Points, in no order, along strands that fork, close into loops and pass close to each other.
Points whose rows are less than 110 apart are linked; no others are. Some points are linked to none.
zem: [ 41  10  47  12 -12  27   8 -11 -31 -13  15  -3 -35  -5  25 -12 -36   9
  -4   8  -7  16  30  -4  46]
Baf: [ 27 -15 -51  38 -11 -12 -39 -19  17 -10  12 -19 -31 -10 -17  20 -13  -7
 -68 -13  16  38   9   5   3]
vime: [  3   0 -20 -21   3 -23   8  28 -36  10  -3  17  -9   6  29  18 -21  32
  14 -24 -34  14  15 -11   3]
zar: [-58 -11  11   1  -1  -3  46 -21  51 -17 -18  11 -14 -22 -31 -16  52 -13
 -20 -11  45  50 -74  14  34]
mufav: [ 16  11  -3   6   4  35  38  36 -33  -1 -29 -12 -18 -37 -19  -8 -52  34
 -20  32  -9  25  -8 -44  11]
malet: [ 49  12  34 -37 -14 -17   9 -10 -48  -2  -5   5 -47   0  35 -34 -26   7
  -2 -17   5  37   3   1  45]
puve: [ -4  26  -7 -22  -7 -13 -24   0 -42  13 -21  10  45   7  -2  28  -9  31
  29  12  -9 -25  38  23 -30]
salu: [ 44  15 -43 -10  16 -45 -47   6  32   6  -4 -39  18  -2  -5 -20 -21 -14
  12 -70 -27 -16 -13   8 -41]
miper: [ -6  -5 -41  39   4  19 -50   5  20 -33 -37 -66   3  -5 -38  23   0  24
  18  11  64   4 -20  15 -45]
noz: [ 40  -6  29   6 -19  50 -16  10 -33 -14  -5 -29 -18  17  -6  -8 -45  18
  12  19 -35 -25  46  -7  34]
Keloz: [-31  -5  41 -18  12  44  -6 -35  30 -19 -28  -2 -10   2  -2  -3  -9 -52
 -23  47   4  19 -27  12  42]
Gedo: [ 13  -7  18  45  15 -18 -24   2   8  -8  19 -10  42 -35 -22  -6 -50   4
 -25  61  32 -34   6 -16 -51]
pufe: [-24   6  18 -53  26 -31  14  11  47  -1   4  38  19  22 -26 -28 -32 -63
  24  15  -4 -30  -4  -9 -30]
nabez: [-13  -6   5  40 -12  30  48   7 -23  17 -10  18   8   5  16  11  16  13
  19   4 -32  17 -12 -16   2]
Zigil: [-32 -13   6  40 -18  -1  46 -18  33  17  -2  13   3 -13 -38 -20  60   1
   0 -42  -2  27 -38  23  44]
Bal: [-40  28   7 -61  16 -36  -4   7  18  -1  -3  59  15  24  15   3  -5 -37
  51   3 -12 -32  14  13 -32]
daso: [  1  -4  38  45 -24  21  40 -20  -7   6  47  40  11   8  39   4  25   6
   6   7 -32 -11  14  -8 -12]
Fot: [-61  -7 -10 -19   5  14  19   6  71   0  -2  14  -1  12 -46  -4 -16 -40
  18   0 -12 -20 -16 -11 -18]
zatu: [-10 -20  11  16 -10   3   4 -11  -1   0  50  38  33   7  13  26  24  -9
  -3  25 -25 -43  19  18 -25]
Korob: [ -4 -20   8 -40  17  36   5  -1   3   0 -28 -36 -24  15 -13  -9 -73 -16
  -3   1 -58   1  10 -27  56]
dor: [-10 -20 -22  -3 -57  29  40   1  40  20   3 -24 -32  16 -60  14 -16 -18
 -31   9  -1   6   8  35  34]
boki: [-44 -29  14 -19 -68  24  69  -3  30  21  25  27 -28  43  13  10  21 -23
  17   8 -30   3  -6  22  -3]
vodi: [-23 -30 -28   2 -41  34  67   9  17  23  50  34 -25  22  15  28  36   5
   1 -19 -56  -1   2 -14 -14]
Zef: [ -6  40 -35 -34  -6 -35 -48 -17 -52  13   4  -5  50 -20   4  35  19  24
  12   0  34 -25  68  11 -49]
rarop: [-39   9 -24   8 -14 -54  18  -3  22  25  26  23  29  -8 -41  -5  36 -16
  26 -21  34 -11  -8  47 -32]
zalev: [  6   0   8 -22   1  20 -31   4 -30  -4 -12   1  -2  25  19  29 -37  16
  15   3 -39 -13  32   4   5]
mezo: [ 13  32 -27 -13  37 -35 -38  20 -10 -17   2  -7  34 -28   9  -3 -11  15
  -9   7  36 -25  19 -21 -65]
gikov: [  8 -11  14 -13 -10 -24 -41 -35  19 -24  33  33 -22   2  18   9  25 -41
 -55  33  19   0   2  21  -2]
Luvul: [ -5 -12 -45  11 -27  -4 -34 -35  25  15  13  -1 -40  11 -32  19 -46 -39
 -60  -9   0  17  47  22   6]
nanup: [-24  24  35 -60 -31 -23   3   1  -6   4 -20  47  35  36  38   7  11 -13
  38  33   4 -13  13  45 -37]
kep: [-20   0   6  21  -6  -8   0 -14  29   1 -17  -4 -12 -15 -46  -7  17 -29
 -37  17  44  32 -42  17  12]
zikog: [ 25  36  27 -22  52 -18 -27 -25 -45  21 -48  12   8  -4  51 -46  -8  49
  -6 -18  12  11 -19 -30  47]
nugi: [ 43  29  39  14  33  12 -16  11 -64   9 -47 -29  52 -17   9 -39  -6  56
  28   0  12 -35   5  -9   6]
Rima: [  6   0  24   4 -16   8   1  -9  35 -36  35  21  -5  -4  -8  21 -17 -23
 -66  60  15   3   9 -16 -17]
Soko: [-67  20 -15  -2  40  20 -31 -42  -7   8 -64  -9   7  21 -16  12 -13 -12
  62  12  10 -10   0  16   7]
riti: [-17  -3 -38  -9  -5   6  24  26  -3  45   2  15 -22  19 -52   3 -70   5
   9  25 -44 -13  47 -22  -5]
Rogo: [ 18 -14 -11 -14 -35   6  47  22   0  24  44  24 -29   9 -25  22 -74  19
 -28  33 -32 -22  47 -11   0]
Kapur: [ 49  12  61 -39 -21 -27  37  19 -11  -9  25  29 -23  -7  42 -51  -6  -5
  15 -18 -16   9  17   3  21]
mek: [-11 -13  28   7  -5  43  21 -50  36 -14   0   1 -17  10 -10 -33  16 -65
 -54  22  -3  29 -15  26  74]
barut: [-56   6 -33  29  32  -2   5 -11  35  25  -9  29  13  12 -41   6  13 -26
  27   0 -15 -11  -6  -7  -8]
Nes: [-26  -4 -43  -4 -24  -3   2 -15  22  27 -10  -2 -42  17 -62   3 -39 -40
 -14  21  14   8  22  28   7]
Lof: [ -4  12  27 -12  43 -14   0  20  47 -28   4  23  42   1   0  -8 -17 -27
  -4  22 -12 -35 -18 -44 -48]
lipi: [  7  -2 -11 -74 -31 -65 -14  22  45 -23  37   4 -18   4  12 -12   2 -36
   5 -34  25   2 -15  32 -37]
Neguk: [-31   7 -25  43  45  24   1  -1   1  18 -28   8  16  -6 -13  28  19  10
  18  15 -32   7 -16 -36  -2]
gal: [ 50 -18   5  21   9 -17   1  48 -44 -20   7 -54  47 -50   3 -25 -14  36
   2  -3   3 -29  -4 -36 -19]
bemos: [ 23   8   1 -35  -9 -59 -28   6  14 -13  27  23 -10   9   8  -4  31 -25
 -26  -4  51   3 -13  30 -34]
vef: [ 48 -29 -25 -12  -7 -11  17  60 -26 -13  30 -38  32 -22  -4  -7   7  16
  30 -52 -24 -31  -4 -19 -15]
Bov: [ 16  -6 -46  65  13  -5 -19  21  -9  -6 -25 -57  18 -45 -35  24  -7  27
 -27  10  47   3 -19 -12 -46]
memi: [-85 -10 -17  15   7  -5  29 -24  51  31  -4  33 -16  12 -43  10  42  -4
  33 -30 -20  26 -26  23  24]
kap: [ -3 -33  -6 -36 -12  61   5   4  13  -4 -14 -47 -34  19   8   0 -14 -17
  30 -33 -54   3  11  -3  52]
kabo: [ 42  -8 -26  59 -28 -11  58  19 -55  25  15   1  -8 -46 -26  -7  -2  41
  -3 -13   6  25   7 -23  13]
Sule: [ -2  26  -6 -82  31 -22 -34 -25 -26  -9 -33   9 -12   4  50   5 -23   4
  15  15  32  18 -14   0 -11]
Vuvin: [-53   3  -5  11 -12  29  -3  -8  26 -34 -19  -2  11  20  35  57  77  19
  46  12  14  -1 -25  20 -22]
Zigin: [ 18  30  58 -10  31  -1 -23  -7 -43  22 -32  14  -1  22  85 -35  -3  37
  18 -48 -17   4  22 -22  39]
folu: [ 25  -5   3  13  12 -20 -23  32 -21 -18   1 -37  59 -28   8  -6 -25  19
   6  33  23 -54   4  -9 -53]
bof: [ 42   1 -17  18   4 -35 -32  -3 -29   6  20   5 -26 -16  -4  -4 -18  24
 -63 -26  15  29   4  -9   9]
mopo: [-53   9  18 -10  52  35 -41 -41  28  -1 -60  -7  -5  14  -6  10   5 -28
  20  43   7  13 -29   1  15]
vib: [ 37  46  20  -2  25 -32 -42 -24 -41  10  12  17 -21 -15  34 -27  -1  47
 -41 -22  33  11   6 -12  44]
bag: [-10 -16  -7 -28  -8  26  -1  23   9 -30 -14 -22 -16  16  23  16  22   3
  51 -18 -21   6 -23  -4  17]
rido: [ 29  -7  -4  73  22  18 -30  -1 -25 -16 -31 -63  38 -32 -20  -9  19  28
 -19  31  30 -28 -27 -10 -13]
Sofu: [  4  12  -6  66  36  37 -10 -29 -10 -21 -21 -16 -15 -26  10  18  58  24
 -46  21  21  32 -31 -44  19]
rav: [ 73 -13  44   9  -6  22  12  41  10 -53  67 -52  15 -14  21 -24  -9  19
  12   5  -4 -28  26 -32 -12]
bule: [-47  20 -21  28  38  23 -37 -20 -37  18 -62   4  15  13  -1  34 -29  20
  32  29 -28   0  19 -27  10]
Mun: [ 25 -39 -28 -47 -64  -6  25  21  27   4  32 -25 -42  18 -33  -3 -23 -23
 -40 -17 -21   2  23  24  22]
lozi: [ 38  23  42  37  12   7   7  15 -34  28  28  11  20  18  81 -22  13  49
  34 -63 -14  12  42 -25  34]
Gaz: [-26  -4  14 -19  24  50  -4  -1  11 -32 -22 -11 -11   5  50  24  72   3
  37   0   0   6 -42  -6   0]
Salor: [ -6   3   8  34  15  -8 -28 -19   7   1 -17  -1  16  -4 -44  -9  -5 -30
 -23  49  23 -12  -2   9 -23]
zupuv: [  3  -9 -34  29  44  -5 -11  -4  -9   3  37  16  -2 -18  30  27  66  25
 -28 -61 -31  -1   3 -30  14]
rusus: [ -5  -2 -53  25  -8 -27  -2   8 -25  36  15  -1   8 -15 -65  -3 -77  -2
  -7  12  -2 -14  45   2 -17]
kupo: [ 27   2  49   3   6  -6 -17   1  27 -35  41   1  29 -21  13  -6 -14 -15
 -45  39   6 -32 -12 -23 -52]
Lubon: [-47   6  -2  18  10  20 -16 -35  25  -5  20  33  36  24  12  47  71  -7
  19  32   1 -27   2  21 -34]
telo: [ 50 -11 -45 -15  10 -22 -35  39  -9 -19   5 -54  10  -7  11   8 -15  21
  -7 -54 -12  -1 -12 -20 -25]
tero: [ -9 -31  17 -35 -60   8  73  40  -5  23  12  22 -19  40  29  -3 -18 -16
  25  -5 -35  -4  13   3  -6]
Zisek: [  2  -8  30 -21  -9  -3  40  20 -16  12  21  45 -20  17  39  -8 -33  -7
  10 -20 -38  13  13 -18  15]
Rapo: [-12  49 -42 -36  29 -30 -28   4 -27 -21 -29   3 -18   1   2  10 -23   4
   6  17  59   8   1 -23 -46]
Zak: [ 26 -25 -41  37  -6  -6  13  28 -27  22  22 -22  -3 -27 -46   8 -18  20
 -12  -3  -7  -1  12  -2   0]
senu: [-19   5   3  46  -6  29 -35 -44 -30  16 -40   1   6  19  17  25  65   6
  14   7   1  10  -1  48  17]
Vofa: [ 35 -35 -26 -42 -46 -36   3  34  28 -10  70   9 -16  16  -6  -5   8 -23
 -26 -33  -6  -7   8  30  -7]
mugag: [-16   3 -23 -19  19 -40  -3  34  62 -10 -19 -23  -5 -15 -17 -13   6   3
  15 -63  17  25 -51 -16 -17]
sis: [  2 -20 -10  15 -47  11  40 -24  31   8  28   5 -22   2 -42 -12  14 -44
 -60  -7  -3  26  -1  33  58]
leb: [ -7 -16  37 -26  -2   8  36 -24  36 -24 -19 -24 -21 -13   6 -35  43 -16
   9 -16  58  47 -44  36  46]
gunus: [-15  -6  17 -12 -17   9   0 -24 -20   6 -25  -7 -29  -3  18 -15  39  -8
  29 -17  31  35 -33  42  28]
fefu: [ -3  12  49 -20 -29  -2  16   3 -22   9 -31  30  11  22  37 -21  23  -8
  33  12  23   7 -31  33   4]
Sibo: [ 30  12  32  47  21  25  -6  -6 -37   6 -30 -26  35  -8  -8 -23  45  24
  16  17  12 -15 -17   1  10]
zut: [ 31   4  12  33  30   3   1  -4 -28  13  36  11   7 -23  35  -5  21  40
  -9 -46 -28  -4  11 -29  26]

A piece is all that can be reached along the links. How many separate loops has the piece of each point below (a circle has one, a figure eight two, a Y none), and how many tips (points with one link)?
vime => loops 1, tips 2
folu => loops 3, tips 4
Rogo => loops 0, tips 2
miper => loops 0, tips 2

A tip is a point with one link. Name the tips that can be reached along the links from each point below, in the order of the rows.
gunus => salu, Korob, Sule, zupuv
Sibo => miper, nugi
tero => vodi, Zef
rusus => Rogo, kabo

How many points has the smallest loop of links through each point below? Write none if it is on no loop.
gunus => 11
Vofa => 19
Kapur => 7
